A landscape with many valleys, sampled at points; each row gives a point and its height.
From any point a ball rolls to the lowest of the 2 points nearest to it. It stops when none of these is lower. Distance is the straight distance between rows; heights are no part of it.
K_373: [ 21 -44  -4 -13 -23  12 -12  19  44 -10 -40 -20   1  -9 -24  16   2  -3
 -13  -3 -25   9   0 -20]  h=185
K_376: [-34  17 -13 -15  20  33 -18   9  -5   3 -28 -12  32 -12  16   3   7 -42
   3 -14  -6 -27 -33  -4]  h=496
K_135: [-30  10  14 -12 -24  33 -46 -23   3  20  -3 -37  23  -2  31  -1   5  13
   6 -13  15 -18 -28  -6]  h=693
K_757: [ 15   1  -1  -7   3  36 -23 -42 -40  11   9  -7  40  -6  21  -8  39 -31
  -4 -23   2 -13 -11   8]  h=435
K_313: [ 29 -25  27  -6   3   5  13  20 -24  -5 -19  -3 -47  12   4  -9 -46  24
   7 -16   8 -44  -6  14]  h=461
K_742: [  0 -11 -25 -24   3   9   6   0  20  12  -4  32   6  26 -15 -12  25 -21
 -41 -28 -23  38   2  15]  h=320
K_666: [ -2  25  20 -18 -16   5 -14 -14  -5  13  26 -21  -8  -8  20  13 -27  20
  23  42  20  -6  -5  21]  h=668
K_635: [ 26 -51 -10  11  -2  -7   9  19  16 -23 -10  31  -5  14  -2 -10  30 -13
   1 -21  -9  30  37 -41]  h=603
K_657: [-38  19 -26   1  -6  -9   5 -16 -12  -1  40 -17  -7   8   5  -2  34 -14
  -2  19   2   1  42  -8]  h=519
K_496: [ 11  -5 -24 -36   9   1  27  22   8  -6  -7   1 -16 -23  17   6   1 -25
  73  14  18   7  12   2]  h=250
K_380: [-20  10  -1 -12  19  28 -27  27  20  13 -11  17  58  15  33  17  31 -37
 -20  31 -14  17 -16 -18]  h=335
K_875: [  8  15   6 -33 -32  27 -16 -10  16  16  15 -36   7  -5  38   0 -10  14
  43   6  29  -9 -22  13]  h=680
K_609: [-26   0 -30 -26  -8 -38   1  -4  24 -12 -17  29   3 -24  30  -2  -2  -6
  35   0  -3  33 -32   0]  h=236
K_705: [-18  39  -7 -19  -2   6  27  -3  24  16  29  10 -26  12 -32  18   1 -11
 -14  17  -1 -19  -5  42]  h=226
K_920: [ 42 -38  30   3   5   6  -4  10 -15   9 -43   5 -21  -6 -25   8 -39  12
  -5  -8  -3  -4 -11  19]  h=447
K_770: [-55  -7  -5  16   5 -35  -5  21  18  -1 -28  -2   2  21 -13  14 -17  20
  -2  10  -8   0  37  -3]  h=287
K_992: [ -4 -21 -20   7  -6   7 -10  29  -9  -5 -12 -23  42  27  16  -1   6  -5
 -40  -1 -20   0   8   1]  h=232
K_117: [ 54  23   2  15   2  -2  -4 -41 -25 -43   7 -17   0 -31   0  -2  11   6
 -21 -25 -27 -11 -27  11]  h=422
K_668: [-15  24  27  11   0  12  25  -4  -4  13  56  26 -28  19  -9 -27  -8  27
  -2   2  28 -15  17  12]  h=153
K_601: [-11  14   6  14  34 -11 -13 -39 -54 -11 -28 -16   3 -51  -6   6   1 -20
   2  -6 -10 -18 -14  -5]  h=309
K_269: [-12  15  37 -30  -1  32 -29   1  24  25 -10  -9  13  20  18  -7 -10   9
 -33  -5   3   0 -25  10]  h=705
K_540: [-15   8  -3  -6 -10  22   7  22  17  19 -21   8  10  -7 -15  -3 -20   0
  27  -2  23  -9 -16  33]  h=737
K_898: [ 38  -7 -25  21 -16  -3   8  -9   6   0 -13 -27  18   5 -30 -15  42 -13
 -34 -17  -8  15  18 -45]  h=542
K_303: [-46  -8 -10 -18   1   9  13   8  14  -1  12   2 -21  26   7 -16  10  -3
  13  -2   0 -19  53   7]  h=498
K_956: [-22  14 -15  -6   0 -22   5   4  42 -31  14  23 -16 -30   2 -10  -6  -3
   2   8 -15  44  -7 -34]  h=278
K_492: [ 18   9  11 -34  -8  12  -1  -1  38  21 -18  26  13  -2  13 -16  19  -3
  21 -13  20  43 -28  14]  h=234
K_559: [ 49 -29 -22  20   9 -22  12   5 -19 -13  -1 -11   6  15  13  -1  40 -12
 -16 -16  -7  19  45 -64]  h=572
K_675: [-11 -37 -21  11 -42 -44 -15  -2   2  -6   8  -4  26  12  42  16  36  23
  22  20   6  19  19 -28]  h=324
K_211: [-12  13   5  22 -10 -27  28 -22 -30   6  34   6 -43  14 -19 -25  -1  31
   0 -22  12 -21   0  19]  h=227
K_397: [ -6 -11  10 -27  35 -18  13  28  -9 -21  -7  -9 -52  17  22  16 -33   0
 -13  17 -16 -33  24  13]  h=408
K_597: [ -6   6 -21   4 -15   4  17  41  52 -24   8  28  14 -12 -12  -7 -10  -7
  10  12  -8  30 -13 -12]  h=294
K_610: [ 12  28   0 -13   3  -5  16   2 -17  -4  11 -17 -14 -19  -5  16 -42  -1
  23  35   2 -25 -23  42]  h=651
K_885: [-16 -11  26  -7  12  -4  -5   5   2  -9  -8   1 -24 -12  20 -14 -27  19
  -5  -6   6   2   5 -19]  h=454
K_477: [ 12  -4   9  10   8  -7  -1  33  -9 -10  14 -11  13  34   4   7 -13  11
 -48  20 -22  12  25  -2]  h=175
K_698: [-18  -8 -34  26  11 -11  27  21 -26  16  -9  16  10   4 -27  30 -21  -4
  10   2   0 -12   8  38]  h=212
K_702: [-29  -1  -7 -22  14  16  25  26  -3  -8   8 -26 -29  25   5  -8  -6  -1
 -25   2  -9 -53  17  19]  h=464
K_902: [-26   2   1  14  -3 -29  -1 -16   7  -7 -23  -2  -4  -8 -11 -36  11  14
 -24 -53   2  24  -9 -40]  h=363
K_649: [-29  11  12 -32  45  -7  16  17  17   4 -14  13 -25  12   0  32 -19  -8
  -7  25 -11 -15  32  20]  h=347
K_499: [-11  35  24  -7  14  23 -25  -9  23  27  -6   5  -9  -2 -44  16   2 -25
 -34  19 -15 -18 -33   8]  h=230
K_449: [  3   3 -15  23  16 -39  20  -8 -56  -9  16  27 -16  19   2 -19 -14  11
  -8 -45  -8  -9 -10  30]  h=311
K_977: [ 25  37  16  23 -27 -13  -7 -44 -26  -8  31 -20  -1  -4 -28  -8  -2  21
 -27  -2 -12 -17 -34  30]  h=465
K_413: [-12  -6 -25 -11  14 -33   3 -19 -23  -7 -32   0 -18 -45 -15  18  -9 -20
  17   4 -19   8 -14   9]  h=207
K_940: [-41 -23  -8  10  -9 -38  -4 -15  -3  18 -41  -2 -31   0 -28  -4   5  11
  29 -12   3   1  35 -11]  h=199
K_371: [ 13 -27  -1  15 -11  34  13  27   9   7  23  31  25  25 -13 -17   4   4
   5  -1  13  12  30   8]  h=325
K_883: [ 13   2  38   0  14  21 -32 -26  -3  32 -24   7   8 -10 -27  10   3 -10
 -35  15  -4  25 -21  -9]  h=284
K_949: [ -8 -19 -13  41  -8  25  26  28 -12   9  11   3   8  16 -39  -8 -11   3
  12  -3  12 -27  24  22]  h=285
K_265: [ 10 -50  -9  13  25 -26  -6  12 -23 -41 -24 -14   1 -18  55  26  -2   6
  16 -12  -8   2   9 -48]  h=524
K_190: [ 25   3  21  18  12 -12  10  -1 -49  -4   4  15  -6   2  17 -18 -44  32
   4 -26  10 -21 -22  40]  h=385
K_147: [ 32  -8   9 -10  -4   8  11 -18  -3  10  38  18 -36   4  -8   9   0   6
  44  36  16  10  41   6]  h=558
K_869: [  4  26 -17   6 -14 -14  20  17  -8 -24  36   7 -14 -27   8 -13 -39  11
  39  10   8  -9 -17  14]  h=630
K_33: [-11   1 -27 -21   0 -32  -4  -6 -18  12 -16   5   1   4   3  24 -21  -7
   5  11 -13  14 -10  39]  h=82
K_676: [-13  36  43  -1  40  21  11  27  19  40 -26  17  12   2 -18   6 -18  -7
  18   4  33 -10 -18  30]  h=725
K_777: [-11  28  14   8  10  16 -46   5  14  -1  -2  -5  44  -8  12  10   6 -19
 -36  12 -27   7 -46 -26]  h=359
K_643: [ 20 -29  29  36  11 -16  22   7 -15   8  -8  12 -41  22 -39   2   0  14
  -3  -4  12 -28  46  -8]  h=612
K_270: [ -7 -22  16 -11  -5  12 -16  -5  17 -10   5 -13  12  -7  59   0  -2  35
  11 -17  23  16 -10 -34]  h=411
K_532: [-25 -14  19   7  28  15   7  -4 -19   9 -14   1  -2 -11 -10 -11  -1  -6
 -17  -9   6 -12  14  -4]  h=456
K_980: [  4  58  18  -6 -11  12   6 -32 -14   1  47  -4  -1   5  -2  -7  -6   6
 -13  11   1 -37 -45  44]  h=492
K_408: [  5 -21 -25   7  16 -16   2  16 -47 -31   6 -29   4 -12  41  10 -10  -6
  14   0 -10 -21  20 -17]  h=578
K_204: [ 41   8 -11  34 -22  -4   1   9  -5 -18  15 -49  27   9 -12  -8   7   8
 -40   2  -9  -2   5 -37]  h=521
K_74: [ 20 -21   6  34   2  32 -11 -21 -31  -9  -9 -15  59 -20  17  -1  30  -3
  -2 -24   8   1 -21 -26]  h=391
K_257: [-38  20  -3 -17   9  21 -17  10  50   3   4  22  27  23   1   2  20 -20
 -12  31  -6  15  18  -7]  h=312
K_156: [  0  53  10 -27  12  32 -14 -25 -19  20  13  -7   8 -10  13  -8   9 -29
  10  -5   2 -37 -42  31]  h=495
K_76: [-17 -18 -41  14 -31 -27  -5  10  -3 -15  -1 -17  42  11  31  -1  21  11
  -4 -11  -6  18  -8 -15]  h=281
K_66: [ 33  -7  15   8  20  13  13  -3 -19  -9 -18   1  -7 -39 -40   2 -27 -13
 -11  -5  -9 -17 -32  16]  h=383
K_279: [ 19 -28  10  18 -15  -5   3  -1  -8   4  19   7 -49  22 -15  -6  -1  11
  36   6  12 -20  60  -2]  h=581
K_99: [ 43 -61   0   9 -18   7 -10  42  16 -21 -24  21 -29  23  18   4  -8  -3
  11 -31   0   2  17 -27]  h=633
K_857: [  6 -13 -10 -23  -7  15  10   5  25  27   0  41   6  38  -5 -18  14  -4
  11 -17   9  25  14  35]  h=286
K_910: [  9  12 -10 -27   8   9   7 -22  -4  10  43  10 -11   2   3   8  20 -24
   5  37  -4  16  27   8]  h=537
K_583: [ 11 -18  14  39   1   1 -18  -3 -23   9 -35  -8  48 -11 -23   9   6  -7
 -27   6  -4  16 -16 -14]  h=339
K_120: [ 10 -28  -5  -1  20  10  19 -20 -25  16  -3  32 -16 -22 -20 -10  21 -11
  18 -12   9  13  30  -2]  h=405
K_240: [ 36 -25  -1  24 -12 -26  18   3 -27  -9 -20 -24 -43 -10 -44  -5  -9   9
   0  -9   0 -27   7 -11]  h=650
K_69: [-22  10  -1  10 -18 -37  -6 -32   9  21  -5 -17 -25   3 -45   8  17   5
  -6  15  -3  10  29  -5]  h=103
K_708: [-43  18  11   6   7  -4  13 -27 -17  28  37  37  -6  18   6 -13  10  17
   6 -10  37   9  28  17]  h=205
K_235: [  2  18  -3   5 -11 -35   0  -5  -7 -11  39   0 -22  30   9  -9  -6  22
 -36   9 -17  17  15  -1]  h=106
K_88: [ 16  11 -16 -25  -4  42  -4 -16  -6  -6   3 -13  20 -17  16 -12  18 -23
   9 -29   6 -17 -34  16]  h=467
K_575: [  9 -34   2  24  11 -19  -7  -2  -8 -23 -13 -22   0  -4  42  -3   8  32
   1 -34  12  10  13 -68]  h=463
K_882: [-12  44  -8  -4  20  28  12  31  40   6   9  10   2   7 -32  10 -13 -33
 -28  22 -14 -17 -28  26]  h=182
K_251: [ 23  -6  -5 -43  -7 -12   4  -5  32   2 -14   8   3 -33  34  13  13  -9
  63   1  22  37 -26  -7]  h=160
K_27: [-19  12  -2  -5  20 -16  39   3  14   6  10  17 -34  17 -40  44 -12   0
  -9  13 -13 -30  36  33]  h=288
K_274: [-13  -4 -12 -14 -42 -11 -19  -8  26  15  19  14  26  23  27   7  15  19
  25  35   6  29  13   8]  h=360
K_345: [  4  14 -20  29 -38 -33  -8 -15  -5   5  25 -18   6   9 -31   2   4  11
  -5  25  -2  25   9   0]  h=33
K_607: [-16  -4  14  -3 -21  -5 -24   2   0   5  24   7  36  24  65  -1   1  31
  -6  19  13  29  -2  -9]  h=381
K_227: [ 36 -16 -20 -32  20  -8  24  14  -6   2  -5  31 -34  -9   9  -1  -3 -26
  35 -11   2  15  13  12]  h=329
K_948: [-54  22   9  24   4 -26 -14   2  16   5 -17   3  13   8 -24 -12  -4  15
 -38  -7  -4  18  -5 -15]  h=330
K_308: [ 22  13  27   5  16  35  -5 -19  10   6 -11  19   0 -41 -27 -15  -4 -13
  -9 -13   8   5 -46 -14]  h=334
K_152: [-24 -14   2   0 -27  14 -27  -9  46  15 -20   4  32  -1  -9  10  37 -11
   3  16  -4  19   3 -23]  h=289
K_70: [ 28  23   3  36 -25  -9   2   4 -18 -17  19 -51  18  19 -27 -10 -15  23
 -43   9 -11 -31 -17   8]  h=497
K_598: [-15  39  47 -16  20  36 -16  34  42  17 -21  -6  12   6   8  -4 -14   2
   7  25  23  -7 -12   0]  h=714
K_892: [ 30 -35 -21 -15 -10  28  15  37  45 -19 -24   3   4 -19  -6   5  -8  -9
  29  -8   0   9 -14 -14]  h=252
K_573: [ 23  39  15  13  23  15 -27 -52 -29 -25   3  -7  17 -52   8   8  19 -16
  -1  -1 -20  -8 -35 -12]  h=373
K_134: [ -1   4 -31  -8   1 -25   8   2 -25 -41  39  -7 -25 -19  40  -8 -13   0
  27  -5 -11  -7   5 -11]  h=609
K_489: [  0 -25   9   2 -29   4 -23 -17  46  -4 -23 -31   2 -12  -4   5  14  21
 -15 -17   0  26 -17 -37]  h=247

For each start below, name the point where the ball stops.
K_607 => K_345
K_135 => K_345
K_643 => K_882

Call two points neighbours if one is among the 2 nearest of the other. Go from one point of each pair to the other, from neighbour to neighbour, staying as low as possible. Name the highest point that can't be avoided.
K_373 and K_33 => K_371
K_857 and K_373 => K_597
K_882 and K_668 => K_313
